Points on a hilly landscape, in no order, each with its height.
From any point a ball rolls to the lowest of the 2 points nearest to it. It stops when none of these is lower. Distance is the straight distance between rows; heights are no part of it.
Gudov: |   5 | -27 | -38 |  24 |  13 |  19 |  49 |  43 | -44 | -51 | -21 |  23 |   1 |   9 |  -4 |  11 |  36 | -29 | -15 |  26 |  27 |   4 |  38 | -20 |  (h 4.54)
sobu: |  19 |  40 |  -2 |   4 |  18 |  -8 |  -7 | -26 |  16 |   1 |  47 |  20 |   3 |  -5 | -35 | -30 |  22 |  -9 | -34 |   9 |  -7 |  23 |  65 |  -1 |  (h 0.26)
Simi: | -26 |   0 | -35 | -12 | -40 | -31 | -39 | -29 |  27 | -17 |  52 |  12 |  19 |  11 | -14 |   7 | -24 |  10 |  11 | -30 |   0 | -36 | -10 |  -5 |  (h 5.71)
lof: |   0 |   3 |  -3 | -11 |  -6 |  45 |  15 |   4 | -27 | -48 | -33 | -18 | -39 |  21 |  -3 |  -4 |  -7 |  29 |   9 | -18 | -14 |  37 | -26 | -11 |  (h 4.04)
sedas: | -11 |  17 |  65 |  39 |  -3 |  -5 | -30 | -16 | -21 |  -8 | -36 | -13 | -25 | -17 |  12 |  -6 | -15 | -23 |  30 |  15 |  46 | -25 |   7 |  27 |  (h 3.69)
dafuv: | -44 | -12 | -68 |  -6 | -30 | -31 |  19 |   7 |  32 | -90 |   5 |  41 |   5 |   1 |  18 |   1 |  32 |   0 | -16 | -11 |   2 | -18 | -22 | -35 |  (h 5.17)
fadag: | -75 |  19 |   5 |   0 | -45 |  15 |  14 |  19 |   7 |   2 |  19 |  23 | -26 |  -5 | -16 |  18 |  -7 | -34 | -20 | -14 |   2 |  46 |  17 |  17 |  (h 6.52)
vosu: |   6 |  19 |   2 | -23 |  10 |  41 |  19 |   7 | -43 | -71 |   0 |  14 | -75 |  -1 |  -7 |   3 |  -3 |   5 |  -8 |   2 |  -6 | -10 | -27 |  -2 |  (h 4.32)
Bukov: |  -2 |  24 |  25 |   0 | -29 |   4 |  -5 |  26 |   1 |  16 | -32 | -32 | -26 |  36 |   9 |  -5 |   0 | -26 |   0 |  16 |  -1 |  11 |  29 |  13 |  (h 4.83)
poteb: |   0 | -11 |  11 |  44 |   1 |  37 |  -1 |  23 |  -9 |  18 | -69 | -12 |   7 |   7 |  22 | -17 |  33 |  10 |   5 |  25 |  16 |  23 | -23 |  -5 |  (h 4.55)
Piz: | -61 | -19 | -56 |  -1 | -44 |  -8 |  17 | -24 |   9 | -52 |  38 |  37 |   9 |   4 |  34 |   7 |  35 |  17 |  -1 |  17 |  27 |  -5 | -23 | -23 |  (h 5.01)
sof: |   3 | -26 | -21 |  33 |  -7 |   1 | -16 | -10 |  -4 |  22 | -23 |  -8 |  76 |   0 |  43 |  -2 | -28 |  25 |  54 |  11 |  48 |  -2 | -46 | -32 |  (h 4.70)
Tiz: |  59 | -19 |   6 | -15 |  47 |  13 |  28 |  40 | -48 |  10 |  21 | -18 |  17 |  39 |   0 |   1 |  -7 | -44 | -23 |  46 |  -7 |  27 |  23 |  -9 |  (h 5.50)
Ker: |  15 |  27 |  39 | -11 |  38 |   6 | -22 |  24 |  -1 |  30 | -35 | -65 | -18 | -31 |  -2 |   3 |  -7 |   6 | -33 | -19 |   3 | -25 |  18 |  40 |  (h 3.75)
tezi: |  35 | -18 | -37 | -37 |   0 | -32 | -18 |  -8 | -30 | -11 | -11 |  -8 | -15 |   5 | -30 |  -5 |  51 |   6 |  -8 |   5 | -50 |   3 |  12 | -47 |  (h 5.98)
vavag: | -24 | -15 |   8 |  30 |  -1 | -48 | -44 | -20 | -16 |  -4 |  26 |  61 |  18 | -42 | -33 |  -3 |  21 | -37 |   7 | -18 |   8 |  12 |   0 | -33 |  (h 1.64)
peb: | -25 | -29 | -28 | -39 | -13 | -11 |  31 | -33 | -28 | -20 |  17 | -13 |  11 |  -8 |  17 |  32 |  11 |   1 | -23 |  27 |  -1 |  37 | -25 |  11 |  (h 4.48)
kepur: |  34 |   6 |  46 |  41 |   9 |  -5 |  21 | -19 |  -6 | -21 | -25 |   4 | -30 | -21 |  -3 |  -6 |  36 | -25 | -15 |  33 |  15 |  -2 |  35 |  32 |  (h 3.90)
vaz: | -29 | -50 |  -9 |  11 | -20 | -16 |  31 |  32 | -14 | -67 |  -4 |  22 |  -5 |  31 |  26 |  19 | -19 | -36 |  33 |   0 |   7 | -66 | -47 | -19 |  (h 3.62)
Faz: | -15 | -44 |  -3 |  14 | -33 |   2 |  41 |  -9 |  32 | -10 |  10 |  30 |   9 |  17 |  16 |  18 |  -4 |   3 | -20 |  12 | -14 |   6 | -19 |  19 |  (h 4.53)
Vapam: |  -6 |  59 | -64 | -15 |  21 |   4 | -22 |  16 |  22 | -51 |   1 |  50 | -30 |  23 | -12 |  13 |  26 | -19 | -19 |   4 |  -6 |  26 |  47 |  14 |  (h 3.82)
vibez: | -29 |  -2 | -59 |  -8 | -28 | -27 | -26 |   2 |  38 | -50 |   4 |  17 |  17 |  32 |  -3 |  12 | -10 |   5 |  -2 | -24 |   8 |   5 | -13 | -26 |  (h 5.42)
bor: |  -8 | -26 | -44 |  55 | -10 |  18 |  47 |  42 | -10 | -70 | -20 |  39 |  22 |  13 |  24 |  -2 |  32 | -18 |  10 |  17 |  35 | -13 | -10 | -42 |  (h 4.69)
kel: | -12 | -15 | -11 |  10 |  32 |  16 |  14 |  43 | -66 | -32 | -30 |   3 |  -5 |  -4 | -43 |  13 |  21 | -10 | -21 |   3 |  17 |  29 |  50 | -32 |  (h 4.34)
fuli: |   9 | -48 | -16 |  24 | -18 |  25 |  56 |   5 |   0 | -22 | -23 |   9 |  26 |  30 |  40 |  17 |  22 | -17 | -10 |  42 |  11 |  11 | -23 |  14 |  (h 4.79)
Defuf: |  20 |  22 |  -3 |  21 |  35 |  33 |  11 |  30 | -32 | -30 | -14 | -10 | -10 |  12 | -24 |  -5 |  -1 |   6 | -27 |  11 |  31 |  55 |  50 |  -5 |  (h 4.07)
gumi: |   9 | -48 |  -3 |  69 | -13 | -25 |  -8 | -26 | -21 | -45 | -28 |  -1 |  28 | -10 |  -5 |   9 |   3 | -13 |  -1 |  -4 |  54 | -20 |  15 |  -1 |  (h 3.27)
lotiv: |  17 |  25 |  37 | -27 | -23 |   7 |  -1 |  35 |   7 |  50 | -28 | -32 | -52 |  31 |  25 |  -8 |  30 | -20 |  -4 |  33 | -25 | -33 |  13 |   6 |  (h 5.05)
rab: |  36 |   3 |  50 |   6 |  16 |  43 |  48 |  26 |  25 |  47 |  24 |   5 | -11 | -13 |  -8 |   7 | -31 |  37 | -36 | -25 | -10 |   1 |   4 |   5 |  (h 3.76)
Sesa: |  -9 |   7 | -20 | -19 |  11 |   2 | -34 |  67 |  -3 |  -3 | -19 |  -8 | -18 |  32 |  13 |  19 |  -4 |   3 |  -4 |  11 |   9 | -65 | -17 |  -9 |  (h 3.18)
turup: |  20 |  -9 | -12 |  19 |  17 |  -3 |   1 | -12 | -16 | -41 |  -7 | -24 |  15 |   7 | -16 |   0 |  -8 |  12 | -24 |   1 |  31 |   5 |  23 |  15 |  (h 3.68)
rop: | -25 | -12 |  20 |   4 |  -4 |  15 |   7 | -39 |  26 |  49 |  13 |  22 | -11 | -50 |   9 |   5 | -34 |  27 |  18 | -35 |  -2 | -43 | -27 |  32 |  (h 5.30)
tal: | -18 |  29 | -20 |  -8 |   5 |  23 | -19 |  16 |  20 | -12 |  30 |  -8 |   0 |  12 | -16 |   5 | -49 |  40 |  -8 | -33 |   7 |  -1 | -14 |   1 |  (h 4.84)
linur: |   3 |  32 |  10 | -27 |  -3 |   1 | -37 |   4 | -10 |  25 |  28 | -10 | -39 | -31 | -56 | -22 |  16 | -27 |  -9 | -42 | -52 | -50 |  27 |   4 |  (h 5.95)
zod: | -25 |  21 |  41 |   6 | -39 | -15 | -14 |  -2 |  37 |  41 | -66 | -37 |  -8 |  17 |  23 |  -3 | -11 | -20 |  32 |  -1 |  -8 |   3 |  11 |  26 |  (h 4.56)
timir: |  20 |  19 |  54 | -35 |   1 |  16 |   0 |  65 | -17 |  24 |  -4 | -16 | -63 |  19 |   6 |  16 | -15 | -22 |   1 |  21 | -14 | -26 | -10 | -22 |  (h 5.29)
faba: | -65 | -52 | -13 |  10 | -35 | -13 |  39 | -40 |   0 | -21 |  40 |  33 |   3 | -40 |  33 |  16 |  14 |  16 |  -4 |  -8 |  17 |  13 | -48 |   3 |  (h 4.85)
tovep: |  11 |  47 |  -1 | -24 |   7 |   6 | -30 |  -3 |   8 | -21 |  46 | -27 | -26 |  30 | -15 | -15 | -39 |  13 | -10 | -13 |  -7 | -17 |  19 |  20 |  (h 5.24)
zared: | -24 |   8 |  28 |   4 |   0 | -18 |  -9 | -54 |  10 |  45 |  55 | -12 |  36 | -61 |  -4 | -15 |  -4 |  -8 | -11 | -12 |   9 |   5 |  20 |  27 |  (h 2.09)
mapeg: | -37 |  -7 |  28 |  10 |  -5 |  40 |  13 |   8 |   2 |  40 |  35 |  26 | -27 | -56 |  -6 |   7 |  -3 |  37 |  -4 | -30 |  12 | -45 | -24 |   4 |  (h 5.41)
bavi: | -18 |  -2 |  28 |  25 |   1 | -32 | -35 | -43 |   4 |  -1 | -27 | -24 |  12 | -28 |   2 |  -8 | -13 |   4 |  24 | -12 |  27 | -28 |   7 |  26 |  (h 3.28)
mik: |   7 |  30 |  38 | -33 |  -7 |  12 |  -4 |  -4 |  -1 |  40 |  22 | -18 | -37 | -41 | -29 | -18 | -26 | -15 |   6 | -46 | -53 | -14 |   5 |  17 |  (h 6.05)
Mam: |  48 | -18 | -54 | -33 |  19 | -15 |  -7 |   3 | -76 | -31 |  10 |  -9 |   4 |  19 |   0 |  -2 |  36 |   1 |  24 |  29 |  -8 |  -1 |  29 | -58 |  (h 5.87)
pofon: |  13 |  51 |  34 |  -7 | -11 |  10 | -17 |   9 |  12 |  14 |  34 | -26 | -52 | -28 | -41 | -18 |  14 | -15 | -42 | -18 | -26 | -42 |  67 |  14 |  (h 5.85)
dori: |   7 |  -2 | -29 | -42 |  21 |  13 |  -3 |  25 |  21 |  64 |   6 | -31 |   2 |   9 |  17 |   7 | -43 |  55 | -10 | -19 | -27 | -16 | -12 |   6 |  (h 3.01)
guma: |  26 | -20 |  74 |  60 |  -6 |  -3 |  24 | -17 | -15 |  -1 |  -6 | -10 |   9 |  -1 |  -6 | -31 |   2 | -21 |  14 |  14 |  25 |  11 |  42 |  -3 |  (h 4.12)
pugu: | -33 | -13 |  -2 |  -5 | -29 |  -4 |   2 |   4 |  -2 | -35 |   8 |  20 | -27 |  13 |  10 |  14 | -11 |  -3 |  17 |   0 |   0 | -59 | -36 |  10 |  (h 3.08)
git: |  -2 |  -6 |  39 | -28 |  22 |  18 |  27 | -44 |  10 |  73 | -16 | -12 |   7 | -50 |  17 |   2 | -19 |  18 |   3 | -28 | -37 |  27 |  -2 |  39 |  (h 2.85)
Duz: | -29 |   9 |  -2 | -35 |   3 |  34 |  25 | -15 |  12 |   8 |  13 |  -4 |  -2 | -15 |  -9 |  19 | -65 |  33 |  -6 | -45 | -13 |  30 | -22 |  18 |  (h 4.50)
dem: |  16 |  48 |  26 |  -2 |  36 |  -7 |  -8 | -17 | -34 | -32 | -14 |   1 | -36 | -29 |  -4 |   4 |  29 | -20 |  10 |  33 |  20 |  -2 |  65 |  30 |  (h 3.57)
Did: |  50 |  15 | -55 | -30 |  26 | -17 | -41 |  -1 |  10 |   8 |  13 | -29 |  44 |  10 |  -2 | -24 |  20 |  35 | -23 |  -2 | -21 |  38 | -13 | -27 |  (h 4.01)
Tido: |  26 |  16 | -13 |   3 |  -1 |   3 | -20 | -35 |  54 | -11 |   4 |  27 | -13 |  -6 |  -3 | -11 |  19 |  15 |  -7 |  -1 | -39 | -20 | -40 |  32 |  (h 4.61)
zesi: |  27 |  56 | -58 | -25 |  69 |   0 | -18 |  24 |   1 | -26 |   9 |  38 | -30 |  33 |  13 |   0 |  20 | -15 |   7 |  41 |  -6 |  44 |  39 |   6 |  (h 2.69)
Fivo: | -12 | -33 | -36 | -15 | -23 |   3 |   4 |  58 |  10 |   8 | -21 |  -4 |   0 |  36 |  -5 |   6 |   4 |  17 |   5 |  -4 | -19 | -45 | -30 | -47 |  (h 1.66)
salu: | -46 | -24 | -32 | -11 | -49 | -13 |  -5 |   4 |   7 |  -4 | -16 |  13 | -14 |  11 |  17 |  -8 |  20 |  22 |  20 |   0 | -14 | -41 | -46 | -27 |  (h 2.48)
Vate: |   4 |  29 |  36 |   8 |   0 |  36 |  13 |  26 |  44 |  13 |   7 |  24 | -26 |   1 |  -3 |  10 | -12 |   7 | -15 |  -2 | -12 |   9 | -25 |  30 |  (h 4.06)
begil: |  47 | -23 | -62 | -21 |  21 | -11 | -16 |  50 |   4 |  22 | -10 | -18 |  50 |   8 | -12 |  -3 |  10 |  28 | -33 | -16 | -12 |  25 | -28 | -51 |  (h 3.56)
zipif: |  44 |  27 |  16 |  -3 |   9 | -16 | -27 | -43 |  27 | -28 |  10 |  17 | -24 |  10 |  -9 | -32 |   3 |  -5 |  30 |   0 | -31 |  -9 | -24 |   3 |  (h 5.09)
fam: |   7 |  31 |  61 |   8 |  -9 | -16 | -26 | -23 |  16 | -14 |   4 |  26 | -19 |   5 | -27 | -21 | -31 | -45 |  41 | -18 | -16 |   3 |   0 |  -4 |  (h 5.48)
bez: | -15 | -23 | -16 |   2 | -15 |   3 |  20 |   4 |  35 |  63 | -13 |  -6 |  24 | -14 |   5 |  18 | -33 |  52 | -22 | -26 |   1 | -19 |  22 |   6 |  (h 3.67)
Dugo: |   8 |   2 | -31 |   9 |  25 |  11 | -16 |  89 | -31 | -13 | -23 |  -4 |  12 |  50 |  16 |   3 |  -3 | -32 |  17 |  28 |  25 | -45 |  -4 | -27 |  (h 4.37)
zem: |  24 | -26 |  29 |  56 |  -6 |  11 |  20 |  -5 |  -3 |  29 | -36 | -26 |  45 |   6 |  15 | -35 |  16 |  -2 |  20 |  23 |  29 |  21 |  25 |  -8 |  (h 4.30)
Seda: | -12 |  35 |  17 |  10 |  19 | -34 | -21 | -66 | -14 | -21 |  32 |   3 |  -3 | -42 |  -5 | -19 |  45 | -26 |   1 |  21 |  18 |  10 |  56 |  51 |  (h 3.13)
lidi: | -13 |  28 |  47 |   1 |  13 |   0 |  -4 |  16 |  28 |  69 | -56 | -51 |   3 | -21 |  20 |   8 | -22 |   6 |   2 | -16 |  -2 |  -4 |  11 |  49 |  (h 4.18)
Gibo: |   6 |  21 | -37 |  10 |  23 |  18 |   6 |   6 |  -5 | -33 |  41 |  34 |  46 |  24 |   6 |  -2 |   3 |  25 |  -3 |  33 |  38 |  24 | -38 | -27 |  (h 2.44)
Tekit: | -35 |  30 | -25 |  -4 |  -7 |  -2 |   3 | -23 | -27 | -78 |  15 |  16 | -44 |  12 | -16 |  11 |   0 |  -9 |  12 |  -3 |  19 |  -1 |  56 |   6 |  (h 4.64)
ped: |  30 |  16 | -21 | -65 |  15 | -14 | -19 |  -5 |  22 |  52 |  41 | -41 |   8 |  21 |  14 | -18 | -31 |  18 |   3 |  -3 | -46 | -10 |  -2 |   9 |  (h 2.05)
luro: |  22 |  53 |  27 |   6 |  27 |  25 |  -8 |  22 |  38 |   8 |  18 |  20 | -14 |  27 |  16 |   4 |  -2 | -17 | -21 |  39 |  27 |   9 |  -6 |  32 |  (h 4.49)
tisag: |  35 | -42 | -21 |  -7 |  16 | -25 |  23 |   5 | -18 | -21 | -12 | -12 |  62 |  17 |   1 |  33 | -17 | -45 | -16 |  34 |   6 |  18 |  -9 |  12 |  (h 0.17)
fak: | -20 |  -6 | -12 | -11 | -19 | -39 | -18 | -34 |   1 | -33 |  31 |  33 |  -9 |  21 |  13 |  21 |   1 | -30 |  14 |  36 |   8 | -28 |  -6 |  27 |  (h 3.72)
reg: | -49 | -32 |  18 | -25 | -47 |  13 |  36 |  16 |   0 |  38 | -12 |  10 | -25 |  -1 |   2 |  11 |   2 |  -2 |   9 | -17 | -35 |   6 | -20 |  -8 |  (h 6.36)
mig: |  24 |  -9 |  14 | -13 | -13 |   8 |  23 |  16 |  -3 | -25 | -29 | -10 |  -8 |  41 | -23 |  -3 | -33 |  -9 |  -6 | -26 | -36 |  54 |   1 | -15 |  (h 3.71)
Nobav: |  22 |  28 |  49 | -15 |  16 |  -4 |  38 | -35 |  44 |  59 |  -9 | -46 |   0 | -43 |  13 | -14 | -43 |  19 |   1 | -57 | -27 | -14 |  36 |  35 |  (h 3.20)
fozig: |  34 | -34 | -26 |  -1 |  -9 | -19 |  -6 |  22 |  15 |  47 | -14 |   3 |  69 |  19 |   2 |   7 |  15 |  18 | -11 |   0 |   1 |   3 | -19 | -52 |  (h 3.14)
Kud: | -36 |  16 |  24 |  24 | -14 |  11 | -44 |  14 |  -3 |  -9 | -20 |  -3 | -29 | -44 | -37 |   0 | -25 |   8 |  12 | -68 |   1 | -15 |   4 | -12 |  (h 5.67)
labi: | -41 |   7 |  24 |  -9 | -26 |   7 |  -7 | -29 |  55 |  82 | -16 |  18 | -20 | -40 |  41 |  13 | -40 |   4 |  17 | -39 | -17 | -28 |  -3 |  59 |  (h 5.45)
gel: | -36 | -22 |  20 |  26 | -25 |  -3 | -15 | -25 |  -1 |  37 |   6 |  10 |  18 | -21 |  10 | -10 |   5 |  12 |  25 | -12 |  14 |  29 | -30 |  -4 |  (h 2.12)
vesu: |  36 |  33 | -60 | -27 |  51 |  -4 | -36 |  10 | -10 | -16 | -11 |  -5 |   1 |  25 |   7 | -13 |  33 |  14 |  -9 |  38 | -14 |  44 |   6 | -13 |  (h 3.84)
Fabo: |  12 | -10 |  -3 |  54 |   7 |  26 |  12 |  22 | -31 | -46 |   0 |  52 |  22 |  25 | -16 | -17 |  23 | -19 |  31 |  21 |  45 |   8 |   1 | -55 |  (h 4.87)
teso: |  40 |  21 |  14 | -33 |  46 | -17 | -12 |  -3 |  15 |  35 | -12 | -83 | -21 | -11 |  20 | -21 |   4 |  11 | -35 | -13 | -38 | -11 |  17 |  53 |  (h 3.29)
Lat: |  40 | -26 |   4 |  13 |  10 |  23 |  25 |   5 |  -3 |   6 |  -1 |  -2 |  10 |  37 |  23 |  -7 |  29 |  -7 |  -1 |  67 |   4 |   0 | -21 |  11 |  (h 4.92)
Pip: | -50 | -21 |  10 |   8 | -26 |  22 |  36 |  44 | -20 |  25 | -14 |  22 |  -2 |   6 |  -8 |  13 |   7 | -33 |  -6 |  13 |  19 |  35 |  -1 |  -8 |  (h 6.44)
barog: | -32 | -21 | -44 | -36 | -25 |  12 |  19 | -22 |  10 | -11 |  12 | -29 |  19 |   4 |   3 |  24 | -22 |  39 | -19 | -20 | -10 |  40 | -22 |  13 |  (h 4.23)
dufel: | -11 |  24 | -27 |   4 |  48 |   0 | -34 |   7 | -35 | -25 |   8 |   1 |  39 |  13 |  11 |  10 |  -7 |   0 |  24 |  36 |  61 |   0 | -28 |  -3 |  (h 3.58)
ris: |   9 | -63 |   6 |  -8 | -11 |  18 |  37 |  -2 | -47 | -19 | -25 | -15 |   7 |  18 |  18 |  11 | -15 | -28 |  40 |  13 | -18 |  18 | -43 | -16 |  (h 4.35)
memu: |  13 |  31 |  22 | -36 |  18 | -25 |  -3 | -15 |  25 |  32 |   8 | -50 |   4 |  14 |   9 | -27 |   2 |  -2 |  -7 |  11 | -35 |  -1 |   8 |  25 |  (h 2.78)
mepak: |  34 | -35 |  19 |   0 |  18 |  -3 |  29 | -16 |   6 |  35 | -48 | -19 |  22 | -21 |   1 |  13 |   1 |  15 | -10 |  -8 | -22 |  32 | -19 |  26 |  (h 2.36)
met: | -41 |  -5 |  21 |  33 | -13 |  23 |   0 |  39 |   5 |  25 | -12 |  22 | -35 | -28 | -14 |  13 | -13 |  37 |  13 | -51 |  18 | -52 | -24 | -34 |  (h 5.52)
kogit: |  16 |  29 | -18 |  -2 |  11 |   1 |  -7 | -11 |  16 |  -1 |  39 |  22 |  30 |  29 | -12 | -13 |  19 |   6 | -13 |  41 |  21 |  23 |  11 | -22 |  (h 1.44)
fita: |  20 | -53 |   9 |  42 | -24 | -31 |  -2 |  -9 |  12 |  34 | -25 |   2 |  43 | -15 | -17 |  -7 |  20 |  19 |   3 | -21 |  -3 | -20 |   8 | -44 |  (h 2.74)
mut: |   5 | -18 | -12 |  55 | -30 | -39 | -18 | -49 |  -5 | -32 |   4 |   9 |  38 |  -8 |  10 | -15 |  20 |   7 |  18 |  10 |  54 |  18 |  14 | -22 |  (h 2.98)
dusa: | -25 |   6 |  11 |  19 | -30 |  12 |  11 | -30 |  18 | -34 |  16 |  20 | -29 |  28 |  20 |  12 |   0 |  -9 |  -9 |  29 |  16 |  10 |   0 |  51 |  (h 4.21)
neze: |  69 | -17 |   9 |   5 |  37 |  29 |  23 |  46 |  -7 |  26 |  10 | -43 |  17 |  49 |  29 | -13 |  -2 | -11 |  -2 |  44 |   6 |   2 |  -6 |  -3 |  (h 5.25)
Popa: | -12 |   3 |  25 | -10 |  13 |   1 |   3 | -39 | -23 |  31 |  28 |  10 |  24 | -44 | -10 | -15 |  21 |   3 |   3 |  18 |  -2 |  43 | -20 |   3 |  (h 1.56)
pekup: | -25 | -33 |  19 | -46 | -24 |  -6 |   9 |  20 | -14 |  21 | -22 |  -4 | -33 |  -8 | -15 |  15 | -23 |   0 |  24 | -54 | -55 | -22 | -31 | -27 |  (h 6.28)
midag: | -49 | -63 | -34 |  -9 | -26 |  -3 |  58 |   0 | -22 |  -2 |   7 |   0 |  35 | -18 |  36 |  29 |  14 |  -3 |  -3 |  13 |  21 |  16 | -51 | -12 |  (h 4.68)
nevut: | -12 |   8 |  36 | -45 |  15 |  15 | -14 |  32 | -25 |  44 | -18 | -21 | -28 | -33 | -35 |  24 | -30 |   1 |   1 | -50 | -33 |  -1 |  -7 |  -3 |  (h 6.16)
Bur: |  25 |   8 | -16 | -19 |  19 |  -2 | -39 |  19 |  -2 |  12 | -14 | -11 | -41 |  -9 | -33 | -15 |  47 |  11 | -27 | -25 | -55 | -30 |  19 |  -9 |  (h 6.10)
zug: |  -6 |  33 |  21 |  12 |  19 | -33 | -21 | -70 |  14 |  -6 |  35 | -30 |  17 | -24 |  15 | -25 |   7 |   2 |   4 |  19 |  27 | -10 |   9 |  38 |  (h 2.66)
fabe: | -17 |  -1 |  -8 |   2 | -14 | -11 | -15 | -50 |  53 |  12 |  11 |  40 |  11 | -31 |  23 |  14 |  -6 |   8 |  10 | -19 | -22 | -14 | -55 |  37 |  (h 5.03)
Leta: |  22 |  19 |  23 | -19 |  23 | -11 |  -6 | -18 |   4 |  -1 |  -6 | -17 |  11 |  10 | -12 | -10 | -17 | -27 |  -4 |  -1 | -24 |  61 |   3 |  20 |  (h 3.31)
Dusi: |  -6 |  56 | -51 | -29 |   5 |   2 | -13 | -43 |  -9 | -49 |  28 |  20 | -26 |   5 | -17 | -13 |  34 |  -1 |  16 |  11 | -16 |  38 |  63 |  16 |  (h 4.36)
zalav: | -37 | -40 | -35 |  -8 | -20 |  -2 |  25 |   4 |   3 |  12 |  10 | -15 |   9 | -26 | -14 |  32 |  -6 |  39 | -41 | -30 |  -1 | -11 |  -1 |   9 |  (h 3.95)
lilo: |  37 |   6 |  30 | -21 |  18 |  39 |  47 |   3 |  41 |  70 | -15 |   1 | -13 | -31 |  12 |   6 | -44 |  39 | -18 | -47 | -46 | -29 |  30 |  29 |  (h 3.51)
bebe: |  -8 |  11 |  10 |   6 | -10 | -16 | -17 | -39 | -14 |  14 |  36 |  13 |   9 | -28 | -38 | -29 |  32 |  -8 |   3 | -17 |  -5 |  42 |  27 | -30 |  (h 1.04)
zuz: |  -9 |  39 |  12 |  46 |  27 |  13 | -28 |   4 |  18 | -16 |  -4 |  19 |  12 |  11 |   5 |   1 |   1 |  10 |   7 |  27 |  55 |  -8 | -23 |  22 |  (h 4.42)
tuno: |  64 | -18 | -35 | -26 |  48 |  -9 |   4 |  21 | -64 | -17 |  -4 | -16 |  29 |  42 |   1 |   1 |  -3 | -26 |  15 |  42 |  -1 |  28 |  19 | -44 |  (h 5.72)
nari: |  13 |  60 |   9 | -29 |   3 |  13 | -21 |  19 |  -7 | -21 |  24 |  -4 | -67 |  32 | -20 |  -6 | -10 | -10 |  -4 |  12 |  -1 | -22 |  45 | -11 |  (h 5.56)
tigu: |  -6 |   8 | -24 |   9 |  17 | -24 | -37 |   4 |  -5 |   1 |   1 | -21 |  60 |   2 |   4 |   8 | -28 |  24 |  21 |   9 |  57 | -11 | -18 | -32 |  (h 4.31)
sinun: |   3 | -48 |  46 |  56 |  -5 | -52 | -19 |   0 |   4 |  28 |  -4 |  43 |  23 | -28 | -26 |   4 |   9 | -26 |   5 | -19 |  11 | -17 |   3 | -28 |  (h 2.27)
petel: |  -9 | -51 | -12 |   9 | -24 | -36 |  15 |  -3 | -20 | -44 |   4 |  19 |  33 |  18 |  23 |  20 | -19 | -37 |  38 |   3 |  10 |  -4 | -48 | -18 |  (h 4.03)
let: | -27 | -14 | -14 |  30 | -37 | -24 | -29 | -53 |  20 |  -1 |  25 |  31 |  29 | -23 |  10 | -24 |  21 |  35 |  21 |  -8 |   9 |  21 | -26 | -22 |  (h 2.57)
labuz: |  57 | -53 |   3 |  29 |  14 |  -9 |  14 |  11 |   8 |   7 | -64 |  -5 |  52 |   0 |   5 |  14 |   1 | -21 |   1 |  16 |  -9 |   9 | -21 |   5 |  (h 1.57)
Sodi: | -15 |  46 |  35 |   3 | -46 |  12 | -15 |  -2 |   7 |  -5 |  36 |  -1 | -59 |   5 | -30 | -18 |  -5 |  -8 |  -2 | -10 |  -6 | -29 |  67 |  -2 |  (h 5.74)

For each start below, name the point where the ball stops.
Fabo => sobu
tuno => Fivo
luro => tisag
reg => ped
Bur => ped
vibez => ped
lotiv => ped
bor => sobu
Did => sobu
